A landscape with many valleys, sampled at points; each row gives a point and its height.
From any point a ball rolls to the lowest of the 2 points nearest to it. It stops when none of these is lower. Distance is the straight distance between rows; heights are no part of it.
rure h=649: [ 94 104 109 114 178  67  77 119 170  54  91 193 130 138  98 120 108 214
 173 107 144 106 149  77 120 167 122 164 123 122 155 139 159 107 116  96
  90 100 124 158 146 179 169 133 106 122 126 150 106 142 128  84 156 166
 117  87 143 106 135 191 108 116 100 146  88 137 139 138 130]
Saz h=331: [103  94 171 167 105 153 155 120 165 131 101  96 165  97 116 134 113 103
 135 180 136 105  98 156 180 131 147 107 139 155 126 147 173 152  91 163
 102 153 117 109  92  70 112 167 126 178 151 102 159 126 138 125 159 123
 152 101 169 132 115 165 127 101 205  81 201 142 126  82  81]
Gon h=536: [ 94 108 149 132 100 154  54 134 106  73 127 156 109 128 166 113  95 157
 147  96 166 150 163 155  97 149 120 130 110 101 108 129  95  66 139 116
 121 107 145 110 165 193 155  74  92 141 123 128 125  94 135 155  98 172
 127 114 158 109 121 133  95 178 112 155 142 129 141 112 149]
Dasib h=339: [107 110 106 170  86 162 134 117 157 157 138  77 124  86 150 149 117 102
 148 120 131 160 106 110 166  75 177  45 174  94 142 129 141 139 175 165
  82 182 113 114 115 192 126 176 153 142 116 110 129 126 132 138 186 126
  94 103  88 148 123 151 151 115 165  79 141 173  99 146 107]
mokef h=452: [151 148 103 130 164 113 124 154 119 204 123 177 153 140 134 154 173  85
 117 133 120 183 123 154 139  69 128 174 118 134 121  44  78 124 168 107
 186 162 122 139 112 148  99 123 118  80 103  74 159 152  89 147 123 143
  98 206 100 154 130 142 160 160 121 194  43 157 106 169 141]
Paro h=631: [165 107 136 120 100 158 163 151 138 163 159 110 145 101 144 120 105 114
  99 129 126 126 111 143 151 120 110 140 171 116  79  94 141 184 144 185
 131 193 107 116 129 100  73 112 155 129  97 140 161 112 122 123 164 138
 115 115 124 144 141 156 152 162 178 136 139 146  98  87 108]
vobi h=683: [138 159  60 124 156  89 117 151 155  67 126 176 129 147 121 144 130 157
 152  87 132 142 149  71 117 109 165 128 160  82 187 111 121 132 127 113
 144 109 115 158 113 192 131 124 144 114  96 126  82 171 106 115 192 123
  98 122 111 127 140 130 154 116  76 148  93 173 139 204 118]
misi h=269: [138 138 198 110 178 159 115 108  96 127 111 151  66 171 115 141 134  90
 124 167 153  67 181 160  98 169  92 128  92 146 123 229 160 132  67  96
 162  51 159 119 147 118 161 122 120 124 163 143 122 108 120 149  91 167
 171 130 138 170  95  96 139 125  67 128 151  93 180 151 168]
gute h=648: [173 146 152 102 116 175 131 139 142 124 155  87  93 117 101 120  96 106
 133  92 106 125 138 121 113 115 147 118 156 108 126 114 133 187 117 171
 158  96  92 160 115 109  99  89 157  99  89 158 146 108 115 124 179 169
 146 105 110 140 128 134 148 171 151 132 140 138 106  97 142]
vek h=545: [148 130 118  88 165 120 109 106  73  99 149 117  84 168 122 121 118 156
 117 130  99 107 144 122  67 130 112 125  86 170 104 155  77 125 121  74
 173  85 120 136 113 130 136  61 150  77 141 126 128 119 120 116  76 109
 170 164  97 105 127  92 128 137  87 176  99  82 136 107 168]
mub h=359: [ 96 148 129 135  96 153 108 118 137  85 151  96 107 115 121 131 117 122
 170 112 156 159 126  97 126 133 182  79 140  73 197 150 123  92 145 125
 106  98 126 155 151 163 143 126  87 112 118 135 115  91 125 152 121 132
 116 125 126 116 147 114 106 121 114 110 158 142 142 123 154]
nirug h=199: [136 126 109 174 113 145 137 130 146 131 122 157 164  64 132 116  83  83
 142 139 163 155 167 105 158 128 139  97 148 117 129 160 144 128  97 168
 124 159 142 125 134 102 108 136 134 201 105 126 107 131 136 128 193 109
 114  75 117 111 144  97 148 154 171 104 178 156 112 172 107]
nam h=223: [ 86 125  96 166 126 115  98 119  94 112 139  84 140 171  91 145 180 105
 158 151 155 166  86 150 193 157  85 106 110 104 169 103 135  94 183  81
  98 158 178 148 167 135 126 111  91 120 122 139 129  82 134 117  73 122
 118 149 115  93 156 159 114 130 155 146 100 118 166 127 148]
lep h=328: [142 146 150 147 120 149 113 119  50 197 147 145 124 108 127 103 130  36
 146 161 190 121 155 155 179 135  82 122 141 150  73 180 117 119 178 137
 144 138 184 127 169  93 109 138 138 169 100 158 126  79 159 142  88 141
 164 143  85 131 134  92  73 178 112 137 162 110 108 147 150]
gulim h=509: [131 200 154 109 153 132 134 128  67 252 123 107  83 136 149 154 196  62
 101 159  87 150 124 150 148 101 123 141  89 164 118 145 137 161 159  95
 174 128 130 141 113 153 138 156 131  73 138 143 142 122 110 148  76 149
 123 211  89 172  80 101 124  90  71 134  43 132  63 167 141]
budes h=386: [163 108 120 136 194 117 145 126 128 103 104 116 113 191  80 149 167 124
 122 165 115 115 138 143 168 165  89 139 123 130 117 123 175 193  95  93
 157 137 151 142 133  77 120 108 132  97 134 131 136 142 114 100 131 143
 138 121 128 115 121 161 161 140 150 183  91 138 162 146 139]
vazo h=239: [103 152 143 133 123 119 148 110 188 141 105 182 142 109 141 133 151 160
 166 133 122  91 117 103  90  87 179 140 121 163 144 142  82 107 127 131
 181 120 104 117 108 175 156 178 143 173 126  72 121 175 154 133 170 127
 138 123 132 161 137 123 105 106 126 105 145 108 103 161 105]
Ramo h=554: [ 97  90  97 107  98  85 121 138 112 104 139 100 151  90 129 110 101 144
 131  98  90 140  96  59 132  94 146 104 144 150 138 144 115 121 191 157
  37 126  78 152 107  95 108 175 118 116 130 160 110 146 131  77 135  85
 135 114 109  89 175 131 139  73 105 111 193 121 165  81 113]
tesuz h=281: [108 100  95 158  99 137  98 115 157  92 127 123 143  74 148 113  81 137
 124 101 162 171 130  96 145 117 166  63 183  80 118 134 147 116 157 169
  72 183 126  95 135 159 121 140 128 172 113 149 125 112 138 134 212 121
  94  70 125 101 142 141 134 154 149  88 161 172 113 148 105]
Bipi h=775: [ 97  50 154 117  88 108 134 131 159 141 112  60  97 104 110 134 116 165
 115 133 109 110  65 113 148 138 153  93 110 126 127 122 175 145 175 152
  36 174 115 122 115  81 184 198 109 101 159 181 142 128 127  99 131 133
 104 125 156 110 101 167 123 107 117  75 109 118  97  81 105]
vako h=504: [ 96 118  93 147 109 146  81 131  91  47 148 126 142 162 157 143 139 158
 143  86 134 177 135 163  95 136 115  98 160  97 121  77  77  64 145 107
 129 128 139 107 159 217 118  57 128 137 120 106 136 128 126 143 100 128
 102 123 142  93 167 152 128 175 164 161 117 140 186 125 154]
ribeg h=426: [138 139 123 146 162 109 142 113 165 131  79 144 172 170 102 141 148 151
 147 176 131 137 130 152 155 145 101 192 144 178 116 118 143 165  84 106
 189 141 118 132 105 102 111 122 105 155 144  81 154 164 125  96 160 151
 151  99 183 118 116 160 121 149 186 164  91 134 120 121 114]
mono h=349: [139 112 143 135 105 115  94 140 143  85 126 131 199 135 147  88 121 151
 102 112 106 167 133 168 108 118 100 178 140 160 100  81 102  77 113 167
 111 114  98 114 116 108  97  86 125 148 137 106 154 137 141 135 113 132
 159 135 181 109 158 140 134 147 169 139 167 144 161  42 115]
zafi h=519: [ 94 126  74 165 141 132 102  80  87 132  75 152 168 126 189 136 144 167
 126 129 154 133 135 144 116 142 122 111 193 150  68 115 113  98 145 123
 143 208 164  81 165 188 132 113 128 204 161 140 105 171 168 124 158  99
  76  53 161  80 145 124  95 194 165 169 119 135 100 165 122]
radu h=138: [ 92  98  68 156 151  84 111 139 137  95 114 132 166 176 102 147 178 135
 152 135 142 151  73 141 184 144  93 131 122  99 171  62 150  89 191  84
  73 166 148 129 151 177 102 139 113 102 116 116 154 133 135 116  97 140
 104 131 131 107 146 221 153 143 182 156 107 137 169 113 132]
feg h=577: [118  88  87  95 106  95 126 153 130 100 135 143 143 120 124  96 113 132
 132  72 123 129 102  61 116  93 172 120 141  92 150 100  89 119 210 149
  60 134  94 175 126 148 108 163 134  92  84 154 130 136 108 100 139 135
 118 117  89 114 167 179 145 113  92 144 159 128 154  95 132]
nupe h=395: [111 110 190  98 163 152 103  92 119 109  79 161  76 168 119 119 143 171
 158 114 149  36 138 146 103 159 115 132  99 112  99 173 132 145 138  95
 127  99 146 140 154 176 192 118 131 116 137 167 133 140 146 155 114 184
 110 112 130 153 124 159  91 122  98 141 106  93 151 137 149]
sisi h=482: [134 148 111 108 181  91 162 139  90 225 137 131 108 140 147 161 166  91
  96 126  81 175 130 148 138  79 121 159 108 151 116  79 132 154 164  99
 149 149 113 139 108 150 119 132 134  61 147 116 135 150  88 130 104 115
 112 236  82 158  90 117 139  91  99 182  15 144  84 143 143]
Rez h=698: [160 115  76 111 178 104 153 144 164 127  88 192 123 159  89 135 141 121
 129 135 117 169 140  74 129  92 180 143 125 108 139 128 140 172 120  97
 135 127 133 136  98 160 120 181 133  98 121  90 112 180  99 101 168 134
 115 137 103 168 104 133 199 115  84 153 103 148 152 200 138]
maput h=298: [114 183 130 148  97 134 158 111 189 151 128 128 158 109 131 160 120 128
 146 138 104 166 112 112 112  67 185 132 157 174 152 121 109 118 120 131
 154 104  79 127  64 176 115 200 133 157 140  48 125 174 129 109 166  94
 148 139 133 150 104 116 135  73 135  84 131 145  78 127 109]
guz h=278: [120  99 132 162 121 133 140 145 188  82 114 146 172 109 120 119  99 128
 133 143 159 160 128 143 143 150 163 122 143 122 152 120 167 123  44 157
 106 132 131  99 104  83  99 123 127 171 137 109 135 130 124 123 180 120
 112  79 177 129 122 136 160 134 189  98 195 154 172 117  85]
gufa h=419: [157 156  78 135 126 128 126 164 126 158 157 133 146 142 113 151 175  72
 138 130 125 209 125 157 167 103 123 148 132  90 171  63 126 124 128 127
 139 148 129 146 133 162  93 118 131  81  86  95 143 110  94 145  98 132
  92 185  90 144 136 139 174 146 138 160 102 193 145 161 136]
zef h=263: [132 142 179 148 146 137 147 103  88 177 120 116 123 149 135 134 120  50
 120 196 182  70 169 166 167 168 102 127 127 165 103 206 149 155 113 112
 170 122 181 114 141  41 139 136 141 187 152 135 135 107 144 134 104 149
 188  97 150 143 108  92  87 144 127 117 170  88 116 167 139]
paf h=784: [115 111 121 116 120 107 144 118 145 153 120  50 121  77 134 128 117 161
 122 114  73  92  68  68 147 124 166  80 123 143 142 130 130 161 170 151
 100 191 104 141 112  91 170 172 131 116 173 176  97 147 129  93 169  99
 102 129 133  85 141 109 113  97 125  87  95 101  57 126  86]
Togi h=224: [123  58  90 133 144  90 125 124 161  75  84 137 156 152  82 134 137 177
 118 133 116 127  61 129 155 145 142 137 135  90 140  68 156 117 154 114
  66 165 135 102 120 116 125 129 106 115 141 143 164 144 141 106 142 146
  95  88 177 104 127 204 153 149 158 133 110 129 168  93 105]
reb h=676: [152 136 122 127 117 162 185 128 163 162 137  86 113 124 128 142  97 104
  89 139  85 169 115 119 119 100 187  89 153 149 127 113 165 175 105 143
 131 137 115  91  80 125 125 149 142  93 149 110 137 159 108 134 181  90
 126 128 129 142  90  85 191 123 161  86 111 153 122 144  92]
gul h=722: [131 120 106 133 142 150 155 137 137 119 121 201 132 124 152 122 117 127
 105 132 139 133 171 126  85 132 134 138 115 122 112 152 108 116  94 126
 165 128 163  66 149 149 133 117 146 145 124  94  91 142 122 168 135 105
 114 130 104 157 112  72 153 136 108 129 150 125 163 193 114]
bimis h=470: [128 121 146 119 141 143 157 114 112 210 123 140  97 122 128 118 153  86
 147 142 123  87 130 114 164 103 111 112 121 141  95 158 139 183 172 124
 143 139 145 141 137 143 145 189 146 118 112 135 144 130 127 138 125 147
 132 132  68 163 118 137 107 115 105 135 136 124  84 159 126]
Niri h=755: [107  76 132 135 130 163 129  94 116  87 123  59  83 144 137 132 105 160
  92 138 110 146  77 124 102 143 166  59 139 134 105 172 160 123 129 104
  77 142 140  65 111 111 157 121 114 104 182 178 114 150 137 143 145  81
 116 112 162  99  94  98 154 131 147 101 132 114 175 128 123]
res h=794: [127 158 136 120 109 145 121  91 142 147  95  66  85 115 118 142 143 138
 146 131 112  99 111 101 164 158 162  77 134 124 161 146 162 155 135 140
 138 160 128 149 136 115 179 133 110 128 145 170 111 139 135 126 172 151
 113  98 141 111 133 128 113 117 137 110  68 111  61 145 114]
tuda h=744: [121  81 143 143 133 179 180 101 112 132 142  74 101 140 120 141 143  94
 115 170 120 113  87 122 130 147 153  64 101 118 124 161 125 148 126 110
 117 136 167  89 114  92 117 133 135 131 152 137 132 134 139 145 119  70
 121 105 119 124 123  71 150 126 178  92 164  98 198 174 124]
Korus h=291: [ 95 147 128 136 152 132  96 117  89 108 131 108 104 146 114 138 176 108
 177 149 150 106 131 129 168 159 134  90  82 102 183 166 125 120 130 101
 152 106 180 159 179 150 158 106 111 123 131 145 100  89 149 153  87 138
 135 141 102 127 134 104 105 106 112 121 112 115 144 175 150]
kurap h=289: [129  81 147 114 144 115 121 136 151  84  98 146 145 160 135 108 109 197
 101 114 101  86 112 153 108 148  99 165 114 121  86  77 117 129 121 128
  88 132 110 108 105 128 135 111 137 119 153 147 152 134 135 118 133 146
 113 108 172 113 122 165 117 123 141 157 123 116 148  79 109]
Daler h=345: [104  78 166 120 158 126 139  88 115 143  90 157 112 195 132 137 151 161
 133 161 116  51 108 183 117 142  92 159  96 155  68 122 121 133 158 107
 127 130 138 115 118 139 170 117 142 121 141 132 161 155 138 129  86 166
 141 130 149 135 119 194  85 128 120 172 117  77 142  89 124]
sar h=458: [132 187 115 146 139 112 175 128 145 165 103 125 157 133  98 156 154 105
 136 171 114 144 135 127 153 126 124 141 135 159 168 120 106 161 100 104
 210 147 145 142 118  93 128 121 123 142 124  90 128 144 118 109 160 117
 144 130 121 118 135 120 129 124 159 147  84 126  75 175 113]
sagon h=483: [107 166  77 145 145 153 113  88  83 179  82 140 122 152 169 145 146 151
 107 142 128 128 166 149 120 145 104 127 141 135  97 112 106 119 120  89
 186 179 187 109 174 158 161  75 139 144 140 144 100 140 134 132 128 100
  89 118 144  79 118  94  96 174 151 172  49 125  80 205 134]
Vanun h=667: [122 143  78 129 141  61  94 135 140  34 149 137  90 127 144 133  79 221
 139  82 122 130 164  84  99 126 147 126 150 118 170 126 145 118 132 116
 108  96  89 157 117 180 154 123 126 125 131 166  89 152 127  93 165  92
  99 113 147  99 134 135 133  95  78 136  98 138 125 155 130]
libir h=501: [124 162 169 115 164 127 153 115 101 230 118 152  91 114 120 137 193  57
 129 163 110  99 114 117 128  92 142 137  78 144 150 188 127 151 141 103
 153  98 140 140 121 115 175 215 131  97 138 121 131 121 127 145  83 176
 142 180  69 200  94 108 118  72  58  94 124 106 101 171 148]
salam h=240: [106 140 189 129 101 126 139 126 143 113 153 173 142  94 160  81 102 163
 143 112 135  59 156 139  98 114  87 152 145 159 109 174  95 103 132 180
 133  91  90 161 139 135 125 160 144 194  90 133 133 135 170 118 121 139
 151  92 129 133 158 161  56  86 132 111 199 115 116  79 105]
Kebu h=706: [144 118 145 129 100 114 162 142 119 140 190  85 103 152 130 140 132  94
 116 160 129 152 127 149 144 146  88 128  86 100 130 127 171 138  97 121
 104 100 125 115 130  86  98 102 137  81 112 104 135  86 126 142  61  83
 137 175  98 157  91  90 161  98 123 108 138 130 146 128 139]
nodad h=516: [140 140 136 113 130 138 159 122 112 142 140 130 119 142 131 130 106 104
  83 122 103 146 116 124  64 110 167 133  91 180 133 140  54 117 104 106
 199  92 117 100  93  96 134 118 131 106 160 103 125 134 122 124 106 106
 177 155 140 136 110  46 134 130  92 118 137  71 128 127 143]
led h=804: [ 98 143 120 131 131 130 119  87 156 136  60 110 141 144  94 155 165 148
 185 144 118 145 101  82 160 114 188  86 143 122 158 154 149 130 144 109
 138 163 136 117 126 177 173 173  96 147 151 115 120 166 148 134 195 155
 108  90 133 114 127 140 130 116 141 113  71 128  89 176 121]
bota h=439: [146 153 172 109 111 142 108 153 141 116 125 102 130 115 109 127 123 128
 149  97 157 133 111 129  59 160 117 185  85  81 200 101 128 111  84 140
 111  44 104 155 121 123 153 123  93  92 142 116 130  73 114 137  74 168
 142 158 159 161 103 156 113 131  86  85 130 116 126  53 200]
Kudov h=526: [128 118 131 118  87 118 138 137 125 130 162  96 168  75 142 107 125 107
 126 128 124 136 114 118 138 115 103 122 137 119 142 124 113 103 152 171
  63 139 109 134 139  66  91 142 119 148 115 131 128 112 147 112  95  98
 143 144 111 107 184 124 120  86 144  94 194 121 149  62 101]
zera h=417: [157 151 101 139 130 106  96 133  60 162 146 155 126 146 140 122 105 101
  88 140 142 171 193 167 117 118  44 159 118 167  62 136 104 116 111  90
 185 109 157 128 148 117 112  62 151 123 110 102 111  90 107 119  66 106
 162 172 108 104 108  91 105 162 103 183  78 132  90 144 164]
Logu h=434: [106  98 109 112 112 132 163 115  71 173 150  96 103 107 123 122 124 132
 131 123  96 126 104 100 148  86 111 101 169 145  73 148 113 169 215 152
 115 157 135 118 128 160 100 152 141 117 108 145 129 132 131 111 130 108
 139 140  89 126 130 122 122 115 117 139 149 110 107 111 142]
Galuk h=497: [129 127 163 127 104 110 131 150 154 136 144 134 184  72 114  97 101 110
 124 115 142 117  95 127 112 145 127 170 109 136 168 135  92  77  87 195
 106  85 105 125 103  22 108 159 117 162 143 122 138  96 138 128  87 144
 156 122 162 145 146 121  96 115 122  81 213 104 131  25 130]
rul h=383: [144 131 103 113 107 108 113 151 133 133 142 159 163  70 184  94 125 172
  59  73  95 101 104  93  98  94 153 146 155 155  70 102  64 109 141 168
 133 170 120 110  93 118  82 147 148 166 152 144 119 180 125 121 166  73
 117 115 141 107 176  67 113 128 111 134 160 122 124 102  82]
Teki h=382: [140 161  79 133  96  95 150 162 163 107 144  95 173 151 136 153 136 131
 126 127 101 199 103 142 134  86 138 143 153 122 186  61 132 102 132 132
 104 126  93 129 114 137  80 137 128 100 104  80 146 136 121 109 111  85
 125 158 132 122 124 137 184 110 155 117 127 173 152 110 118]
neto h=733: [100  91 133 148 137 151 162 114 148 118 129 141  85 133 166 138 122 134
 108 155 163 101 145 153 115 169 145  89  92 104 117 155 151 120  83 103
 124 138 200  79 153 129 153 131 137 159 163 131 101 124 138 164 127  82
  97 113 138 149 105  76 150 117 153  90 129 121 171 207 108]
Fova h=322: [110 114 138 123 120 100 111 121 122 114 127 195 190  79 184  76 133 181
  94  90 105  77 149 129  98  95 109 141 151 158  55 121  96  88 134 165
 114 156 124 105 144 160 103 157 147 202 127 145 124 184 165 139 142  95
 110  90 130 115 187 132 101  91 148 126 198 126 139  82  82]
zesuz h=194: [160 139 190 136 157 160 140 130 123 121 158 132 105 159  97 125 134  77
 132 157 166  68 160 168 154 171 104 136 105 130 143 172 150 154  76 141
 164  91 135 137 130  76 118 105 138 145 127 125 138  98 127 152 105 162
 160 125 130 182 118 126 133 133 137 108 168 106 155 137 144]
tezon h=380: [168 164 129 115 128 116 134 157  72 218 148 140 120 116 119 120 132  55
  77 160 152 130 157 149 176 142  48 175 103 166  78 138 119 156 129 117
 161 136 154 137 144  60 100  89 142 125  89 131 118  75 109 121  72 129
 163 189  87 135 124  99 114 143  86 146 100 120  71 128 143]
nez h=398: [102 131 162 148  89 137 102 121 133 116 104 105 182 108 141 104 116 131
 128 133 120 161  99 161 129 104 130 134 172 194  99 118 103  96 166 166
 116 142 102 106 130 139 101 141  96 169 145 111 173 134 151 126 130 152
 140  90 172 108 147 163 104 152 165 124 182 147 116  21 116]
Kem h=451: [129 160  80 128 166 117 121 112  61 184 125 155 106 165 170 133  99 157
  71 131  99 119 180 161  97 125  67 156 140 181  43 118 113 137 114  74
 193 145 154 104 141 133 131  66 140 122 148 115 113 145 110  98 107 110
 136 145 133  82  97  81 105 147 132 198  64 112  72 161 139]
guv h=710: [144  79 121 128 183 112 172 142 158 121 110 198 138 148  84 122 132 111
 144 160 132 127 144 110 122 131 137 148 111 136 118 176 137 160  93 111
 146 107 157 109 111 114 127 159 133 141 129  82 112 144 113 120 143 122
 144 115 104 168 108 123 169 122 109 136 177 117 206 182 137]
rosaf h=562: [150 130 160 113  92 152  92 154 106 140 147 140 133 135 168  99 128 122
 130 100 144  83 143 182  78 150  83 167  93 100 108  82  57  82 127 132
 143 108 129 126 136 132 149  51 146 136 106 122 137  82 137 171  61 151
 145 150 130 125 151 110  73 174 140 136 110 107 119 106 153]
vovab h=766: [114  78 131 140 112 131 116 114 164 111 108  44  90 136 101 161 129 150
  85 154 106 163  70 112 138 148 170  84 103 114 176 144 206 133 166 125
  27 141 133 106 106  83 159 164  92  87 169 164 130 129 127 124 123 116
 116 131 160 112  90 132 169 110 133  58  82 125 159 120 125]
nage h=687: [165 163 139 117 116 135 189 155 170 139 166 116 122 157 152 152  97 133
  74 121  73 136 146 156  72 112 136 158 120 154 117  82 136 155  85 122
 180 116  93 111  92 118 123  99 161  94 135  81 131 145 109 139 151  75
 119 166 146 140  93  94 181 112 151 121  86 145 117 150 116]
Pup h=469: [135 150  87 133 104 113  87 129 122  45 167 150 156 135 183 124 123 194
 112  66 105 135 153 149  83 131 107 152 159 113 119  41  80  72 136 140
 120 133 105 125 129 174 116  59 139 134 119 122 105 142 124 132 128  78
  96 127 157  77 184 129 120 151 143 173  98 150 136 117 119]
sabet h=149: [ 80 146 174 119  94 100 136 113 159 150 128 128 145  94 148 112 131 164
 145 116 110  81 107 124 105 109 117 140 106 188 137 144  84  96 158 146
 125 109 106 144 125 122 165 187 124 154 131 129 129 144 154 113 101 103
 154 128 141 124 128 120  71  60 109  87 149  93  92 112  99]
zuzar h=580: [133  80 146 115 123 139 110 128  93  87 165 165 134 167 151  79 126 147
 126 111 160  59 136 186  79 144  56 168 101 129  74 127 103  78 118 116
 120 111 132 106 137 125 119  51 164 157  94 122 144 100 161 171  52 132
 155 133 127 141 170 148  88 155 133 166 153  66 168  95 130]
mese h=615: [172  87 138 109 119 136 128 152 153 191 130 172 135 106 145  91 107 101
 104  97 136 141 127 147 142 111 137 170 126  89  59  83 135 134 163 183
  99 167 117 118 129 131 108 160 139 113  88 127 163 122 107 155 155 197
 110 121 113 168 116 164 152 180 117 132 148 146 101  90 120]
kel h=340: [141 107 172  93 194 143  65  97  93 126  62 184  84 163 103 129 139 116
 151 138 159  87 166 122 125 162 100 134  98 118  85 220 187 158 104  84
 131  76 171 149 158 152 179 165 100 109 156 160 116 137 118 131 122 201
 141 114 129 160  98 122 136 135  44 156 116 117 169 153 166]
nul h=215: [126 168 141 118 176 141  74 117 109  97  78 137  96 159 104 161 191 130
 162 138 138 117 168 132 151 186 127  95  85  97 180 140 150 132  74  81
 191 118 181 136 180 138 187  87  92 101 158 164  87 120 124 153 124 153
 105 133 141 123 151  93 134 142 111 143  47 135 130 208 135]
kod h=390: [ 98 149 100 144  81 145 138 126  94 174 146  65 121  78 136 140 131  96
 130 138 123 175 121  91 179  91 142  61 159 113 141 131 124 145 207 178
 106 179 130 143 138 148 126 147 121 133 120 147 124  98 134 135 122 111
 113 167  76 114 136 103 109 112 120 113 122 163  69 129 124]
Zati h=599: [155  79 141 101 102 135 123 186 167 149 139 138 116 114  95 111 108 104
 114  89 149 124 117 103 142 114 156 147 122  53 123  98 168 127 171 163
  36 135 114 160 130 147 116 188 129  83  86 150 149  85 103 142 135 176
 106 126 103 165 110 193 159 146  86 107 154 151 139  74 129]
vazi h=428: [149 138  89 114 135 130 126 125 119  92 145 136 133 109 178 113  87 188
  55  93 103 120 136 111  96 126 124 138 178 131  54  96 106 129 107 144
 138 157 115 106 123 137 104  87 156 157 133 148 121 168 137 121 167  75
  97 107 150  99 144  90 122 143 140 169 110 133 115 136  98]
Nug h=407: [118 143 150 127 114 149 113 145 150 107 117 106 109 117  74 134 119 113
 150 111 168 150 124 103 120 146 167 133 108  92 197 163 154 106 112 123
  91  52 112 156 127 144 137 166  85 115 141 108 135  98  99 124 112 174
 144 129 140 153  79 151 132 122  95  86 163 129 146  83 173]
roler h=344: [160 121 139 135 153 136  91 151 126  77 117 139 135 149  83 137 143 120
 149 129 165 124 153 138 172 184 107 145 133  87 150 104 180 163  78 112
 149 124 156 153 161  90 130  66 105 120 114 148 140 106 120 130 156 182
 133  86 154 114 145 168 139 186 164 172 101 140 159 132 134]
sizi h=663: [149 146  99 121 100 149 158 142 120 110 153  46  85 128 113 154 102 132
 129 129  91 172 117  92 131 106 174  85 175 144 151 111 132 186 120 151
 143 124  81 136  97 111  92 112 133  85 120 153 136 143 109 108 177  93
 132 119 126  95 119 101 170 135 151 130 123 165 129 124 130]
metu h=488: [154 211 156 120 125 140 154 114 123 200  95 155 133 112  96 146 142  86
 136 151 106 142 129 108  89 129 163 163 113 200 187 140  63 126  97 115
 234  96 121 127  88  86 143 126 118 140 151  87 115 142 125 118 136 171
 165 137 146 143 116  94 102 156 107  97  88  80  63 151 137]
pogi h=603: [138  96 111 113 158 120 117 125  76  72 174 193 125 148 117  80 111 124
 157 115 152  90 161 131 110 123  70 144 146 116  91 174 106 113 139 108
 133 100 132 147 153 124  88  73 148 155 102 148 132 107 151 124 113 130
 170 120  98 125 168 126 102 140 116 181 179  94 198 117 156]
piv h=717: [135 176 137 109  92 112 159 137 140  86 190  59  91 140 141 145 130 148
 152 119 116 108 119 131 121 131 130 103  87  77 194 109 167 127  92 120
  84  80  92 169 132 146 132  92 156  73  96 146 106  90 131 145  75  87
 113 205  99 159 113 118 126  53 102  83 138 143 126 133 136]
rubaz h=346: [131 183 117 155  73 122 128 158 193 112 133 107 174 114 109 154 116 119
 156 123 129 208 104 119 122  71 188 138 173 132 208 103 145 100 131 139
 103  97  75 154  97 177  78 186 110 124 102  46 152 134 128 102 143 119
 144 143 118 133 114 160 150 111 145  93 165 180 126  92 126]
kade h=467: [140 157 148 123  87  98 123 134 130 155 172 107 140  64 111 127 104 102
 145 100 191 120 126 121 119 156  75 181  95  83 189 127 138  97  83 157
 101  70 130 164 142  45 130 143 108 134 118 126 114  60 113 117  64 161
 133 143 130 156 125 135  95 105  75  83 164 121  86  63 175]
vosiv h=295: [145 145 120 139 147 157  83 144 142  74 131 166 136 127  99 148 151 118
 175 119 177 162 182 125 158 171 134 109 126  67 181 120 162 133  61 102
 166 124 142 163 182 141 135  89 122 135  98 148 103 111 111 151 158 148
 108  99 118 122 143 125 147 162 142 149 109 161 143 206 135]
bip h=697: [178 104 129 103 143 125 211 164 155 141 165 106 105 177 119 137 150 117
 106 145  79 109 115 148 113 147 136 129  91 112 137 106 156 165  77 116
 115 112 126 109 107  77 109 123 153  74 117 128 134 127 111 133 108  68
 136 168 108 169 102 113 203 106 136 105 132 118 179 161 130]
Tapip h=387: [ 98 122 167 146  98 167 125 115 127 147 124  61 143  67 169  98 107 151
 116 122 117 110 104 129 158 116 151  85 172 194  56 152 149 137 112 192
 117 171  97  94 111 110 114 148 136 182 168 160 138 153 157 155 170 128
 121  99 178 110 127 137  92 125 188  98 194 143  83  50  85]
ravig h=626: [119 129 115 109 168 101 108 117 107  54 146 176 134 106 117  94 101 184
 184 100 154  97 170 100 128 152  93 155 136 126 139 174 100 104 131 121
 137 108 108 190 161 157 142  83 110 154 116 147 117 125 142 105 143 139
 152  92 127  87 179 169  71 120 121 166 141 114 151 116 139]

For each start below, name the point where the ball stops.
Paro -> nul
sagon -> zesuz
paf -> sabet
vobi -> sabet
Gon -> sabet
sisi -> sabet
vek -> zesuz
